Each row is a point on a landscape with many valleys, with its height.
From any point a ball rolls to the lowest of the 2 points nearest to it. It stops when none of these is lower. Distance is the straight distance between rows; heights are no part of it.
<93> height 65.9: [-11 -51  32   4   4 -18  36  13  21 -12 -11   6   9  47  18  38 -31 -15
   5  11  11  22  27  19   0  22 -33]
<171> height 81.6: [-14 -40  19 -22  18  12 -27  24   7   2  11  37  36 -27  37  30 -28   5
   4 -24 -18  15   7 -31  -4  -6 -18]
<36> height 46.5: [-11  17 -28   0   3  14 -43   8 -33   8  16  -8  12   1   1  -8  16  18
 -18  19  28 -35  19 -26  -9   4 -15]
<4> height 43.6: [ 32  13  -4  11 -13   1  31  -7  20   7 -14 -17 -49 -28 -13   9  41  -1
 -40  -6  19  -5  25  -3   0   8  33]
<564> height 61.9: [ 41  15 -14 -16 -15  -8 -27   1  -5   7  26 -47 -35 -30   1 -29   3   2
 -19 -29  14  27 -15 -37  21   4 -22]
<646> height 7.1: [ 15   6 -27   0  -2  11  19 -11  46 -10 -19  24 -37   4 -44  21  18 -33
  -1   6   8  18 -11  27  -2 -12  33]
<591> height 49.7: [ 62  40  14   3  12  12   8 -22  15  -2 -22 -29 -43 -40 -11  -7  35  30
 -47   5  16 -15  -3  23  13  11  -3]
<708> height 44.5: [  6   7 -69   2  -5  15  -7 -16  -5  -9 -41  31   3  43 -17  27  25  -7
 -19  31   9 -21 -11   9 -12  -8  20]
<500> height 20.0: [-11 -22   9  13 -39  42  -1 -22  33 -19   8 -11 -23  14  -7   8   8  15
  -1 -16  47 -14  50 -11 -11  33   9]
<370> height 41.2: [-18   7   3   2 -16  15  40  16  20   9  -9  48 -41 -30 -21  15  24   9
  -5 -26 -12  25 -27  -2  -1 -27  38]
<352> height 53.2: [ -8 -12 -17   3  -6 -35  41   3 -11   4   1  13  -7  15  11   2 -14 -12
  -4 -31 -17  40 -36  -5  23 -12  -1]
<481> height 22.7: [ -4 -11 -21  17  14   6 -22   6  -3  -1 -35  22  41  23  17  20 -11   3
  -2   5 -10 -20  31  -4 -16   7   3]
<137> height 39.1: [ 36  -7  30   8  44 -20 -26 -18 -25  -9  -2   7  25 -23  -4   2   3 -28
 -22  30   2   9  -9   9 -15  -9 -16]
<486> height 59.4: [  3  40  -8   5  -3 -20 -10  27  16  15  10 -73 -15   2  20 -54   1  47
  10 -13 -17  11  25   7  30  -6 -13]
<139> height 76.6: [-27  -7  18  39  -4   0  -7  -4   6 -15   9 -29   2  14  15 -44 -34  15
  26  -4 -21 -22   3  34  12  -6  29]
<519> height 11.3: [ 32  19 -14 -32  13 -20  25 -23  14  -5 -25  28  -5  -3 -58  46  16 -56
  -1  18  -5  -1  -2  26 -16  -4  10]
<588> height 54.4: [-20  -8 -12   1   6  -8 -24 -18 -56  -9  21  19  25   8 -30  -9  -7 -35
  31  38 -14 -38 -23   2  -5  -2   1]
<570> height 48.3: [-36  48 -15 -27  18  -4  -2  16  -8   8  14  12 -18  -1 -20 -20  34  29
 -23  -6   4 -34 -13  15   5 -28 -15]
<323> height 50.3: [-19 -13  29   2 -28   2  57  -6  11  -4  19   5 -33 -25 -21 -16   9  -7
  22 -16  -4  18 -14  14   3  -9  24]
<694> height 61.1: [  5  18  -4 -28 -22   0  11  -9 -21   5  -3 -16   5 -50  -2 -19  11   6
  27 -17 -27   5 -15   5   3  -1  19]
<756> height 8.6: [-34 -21  33  20  13  17  -3  13 -26  -9 -12  21  14  27  -6  16   6   5
  28  28  15 -14 -26   3 -28 -11 -13]
<635> height 71.7: [  0 -31 -15  63  23  -2 -16   8 -15 -21 -21  42  15  35 -15   4  -5 -46
  12  41   0 -20 -15   5  -3 -29  24]
<149> height 29.9: [ 14 -20  12   4 -29  36 -20 -21   6 -13 -12  -2 -18 -24  10  -5  19  23
 -10 -11  22  -4  -2 -20 -18  16  14]
<779> height 76.7: [ -9   1  44 -54  10 -15 -34 -12   0  13  25   0  19 -12  -3   3   7  24
   3 -19   2   1   0   3  -5  18 -46]
<124> height 74.8: [-13  21  18   0  48 -40   2  -9   2   0  19  -7   4 -33  -1 -44  -3   5
  18   2 -41 -30  19  28  22  -5  12]
<675> height 72.5: [  7 -21  43  41  -1  -2   6  -7 -15  -9 -17 -18  -4 -16  25  -9  -4   5
   0  -7 -12 -10   8  19  -4  -8  29]
<584> height 45.2: [-13  -7 -42  10  -7  -5  29  26  -3  21 -26  16  23  26   3  22 -21 -34
  16  -4 -20  22 -12  -9  -2  -8  13]
<332> height 84.4: [ 18 -25  15   4  28  16 -20  27  41  -1 -17  40   8 -27  12  18 -10  -4
 -10 -26  -9  29   4   7   5 -22  10]
<746> height 70.0: [ 13 -51  46 -31   0 -12  22  -4  15   1  22  39  -5  33  -1  48 -18 -10
  -4  15  28  45 -17  16   1   4 -44]
<434> height 69.0: [  6 -27  77  28  13 -24  48   9 -13  -4   0  -6  -5 -17  29  16  -4   5
   6  15 -24  25   0  11   8   1   7]
<663> height 68.1: [-19  24  17 -33   8 -26 -17  -9   0   8  22 -14  13 -32  19 -45   2  37
  22 -35 -45  -9 -18  29  11   0   7]
<96> height 57.3: [ -4  14 -81  39  15 -10   4  12 -13  -9  -8  13 -21  12   6  18  17 -23
 -35  29   5 -14  26 -25  14   1  30]
<392> height 22.8: [ 14  32 -14 -13 -46 -12   7 -29 -14   4   8 -83  -9  12 -10 -16  -7  -3
  21  15  23 -16  25  -7  -7  42 -10]
<418> height 61.2: [-48   0 -31  28  -2  10 -14 -34 -28 -12  31  10   2  20 -15 -25  -5 -23
  23  28  -2 -49  18   4  11   8  12]
<680> height 23.1: [-41 -13  18   9  22  34   2  48  -4  15  10  45  19  24 -30   3  -8  -8
  43  11   1   1 -44  -8 -21 -38 -10]
<301> height 61.0: [ -7 -19  16  -4 -15 -22  33  -1  31   4  10  -2   1  12  17   9  -9  -7
   2 -16 -14  15  33   0   0  23  -6]
<715> height 7.7: [ 41  -5 -45  15  -4   6 -39  -6  21 -14 -25   2  24  21  25  19 -29  -4
 -29 -21  -5  14  37 -13  -9  21  13]
<29> height 52.3: [-20   8 -58   3   5   9  18   7  23   8  -6  41 -21  21  -7  17  18  -1
 -31   7   0 -28  27  10  10 -14  14]
<612> height 29.4: [ 40   5  21 -16  18 -38  13 -16 -20  -1   3  23  13 -20 -29  10   9 -61
   7  27 -18  -7  -6   8 -19  14  -8]
<493> height 21.3: [ 49   6 -33  17  14  15 -36  -2  19  -7 -35  13 -11 -16  21  27  13  -3
 -49 -14   7   7  15 -20 -18   0  31]
<698> height 34.6: [ -4  33 -48 -11 -32 -14  -6 -20  -2  -6  19 -65   7  44   2 -45 -27   5
  16   3   8  -6   2 -14  38  24  -9]
<628> height 54.1: [ 14  27  -4   4  -5 -29 -10  33  -1   2  27 -73 -27  46  10 -40   2  31
 -18 -10  20  18  -4 -22  27 -14 -48]
<502> height 58.4: [ 40   0   6  -9 -12   5 -18 -25   0  -1  12 -33 -38 -11  19 -10  31  31
 -63 -21  43   5 -17 -31  22  10 -23]
<717> height 80.1: [  4  18   1  20  25  -2 -12 -25  30 -25  -7 -16  14 -11   3 -24 -20   8
  13  10 -41 -30  28  55  20  -9  24]
<303> height 37.1: [ 21   3  26 -16 -18  31  24  -2  30  11 -20   6 -28 -39  -1  22  39  27
 -17 -37   9  -5  20  -7 -18   9   9]
<451> height 34.2: [-44   4  -3 -16   0  34  -9  57 -17  27   9  11   9   4  -8  17   3   6
  22  -2  16  31 -61 -25 -22 -23 -26]
<371> height 41.0: [ -2  -4 -20  -9 -31  38 -31 -31 -21  -6 -12  -7  25   5  -2  18   7  12
 -11  17  23 -40  44 -25 -32  40   3]
<216> height 30.8: [ 42  29 -46   2  13   7 -30  18   2   9 -23 -19   4 -39  31  -4   0  24
 -36 -16  -6  -1  15 -27   9   0   7]
<668> height 28.7: [  5   8  13 -16 -15  -5  47 -10  35   4 -29  47 -26  13 -23  27  24   6
 -12  -8  -8  18 -39  33  10 -25  12]
<512> height 67.2: [-39 -19 -18  55  24  16   6  13  -4 -16  13  23  15  19 -15 -26 -11 -29
  36  25 -11 -23  12   2  -1 -22  34]
<202> height 44.6: [-23   8 -51  -9 -31  14 -25 -15  -1  15   6 -28  26  16  26 -23 -39  14
  24 -19 -10   5   3 -26  22   5   8]
<449> height 41.9: [-15  -9   9   4 -18  14   8  32  -4   8   7 -21 -12   2  -8  -3 -11  -5
  17  -8  31  27 -26 -22 -12   0 -11]
<265> height 57.4: [-39 -27  24   2 -29  -7  57 -10 -24  16  21   5   8  -5   3  -9 -21  -9
  44  -9 -14  16 -12   1 -10  25  16]
<60> height 62.7: [ -7  16  -4 -36  -5  -8  40   4 -37  16  17  31 -11 -19 -42  15  10 -33
  26   1   4  19 -59  -9 -10  -5  -9]
<91> height 46.8: [ 12   0   8  12  28 -10 -35 -27 -38 -19 -11  12  11  12 -27  -8  16 -20
   0  56  19 -40 -25  17 -13 -27 -11]
<631> height 39.7: [ -4  41  -6 -13  23 -16 -12  17  -7  14 -10 -19  14 -17  29 -13  23  45
 -37 -11 -10 -24   1  -8   9 -16 -16]
<539> height 51.8: [ -3   3 -29  35  32   6 -29  13 -10 -13   4  21  -3  -2  -1   4   7 -22
 -40  20  32 -19  28 -18  -1 -16   5]
<649> height 48.5: [ -9   8  25  -9 -21   5  11  12  13   1  24 -50 -26  19  -2 -22   1  38
  -1 -33  20  23  -9   3   1   7 -33]
<56> height 54.6: [ 49  12  47 -14  -9  -4  -5 -22  13  -3  -5 -23 -14   0  -1   5  17  21
 -41  -2  35  13 -13  22   3   8 -28]
<435> height 32.3: [-27 -21 -13  -1 -25  36 -20 -41   9 -12  18 -16   9  11   2 -18 -12  14
  22  -5  -5 -32  52  -3 -14  33  10]
<110> height 24.2: [-34 -14  35  21  22  -5  -8  20 -13   4 -15   7  51  35  41  10 -15  20
  19  21 -16 -18  18  14 -15   0 -14]
<659> height 56.5: [-30  25  11 -51   6  -3  12  13   1  11  37  30 -11 -12 -51 -12  26  -6
  12 -14 -11   3 -33  12   2 -18 -18]
<255> height 64.1: [-26 -28  57  -1   5 -18  29   2 -21   3  25  -7  18 -12  47  -5 -38  23
  34   0 -36  22 -10  15   5  13 -12]
<532> height 87.3: [ 14 -16  37   7  11   7  -2  37  21  -7 -19  14  -7   4  11  27 -27  -5
   8  -1 -13  56 -46  24  20 -32  -1]
<212> height 35.3: [  1  -7 -54  17 -19   5   7 -10  13  -9 -31  15  12  56   7   9 -22 -20
   5  20   3  -3  11   1  -4   5  33]
<340> height 65.5: [ 23  40 -21  -3  -9 -26 -16  33  -6  19  19 -65   0 -13  -4 -29 -15 -34
  10   4  16  16   7 -33  17   8 -26]
<772> height 73.5: [  4 -43  57 -44  -6  -7  -1 -26 -22   6  11  23  14 -14   3  22  -8  -4
  12   4   1  23 -24  -9  -5  16 -35]
<294> height 54.3: [ 11   0 -22  -9 -16   3  17  -3  14  -2 -13  -4  24 -21   9   0 -26  -5
  20 -19 -36   8  34  -3   6  12  30]
<544> height 79.3: [ 17 -13  21 -24  18   1 -46   8  -1   9   6   7  28 -31  22  21  -2   5
 -18  -8   7  -5  22 -26 -24  21 -31]

For each start below, name the point where the ball stops.
<512>: <646>
<659>: <715>
<564>: <500>
<332>: <294>
<96>: <500>
<628>: <756>
<486>: <756>

Call two points neighbours if one is among the 2 nearest of the other. Go from one point of each pair to the other, from neighbour to neighbour, staying as low as possible. Name the highest point that can't be avoided.
<392> / <500>: <301>
<756> / <715>: <110>
<500> / <212>: <96>
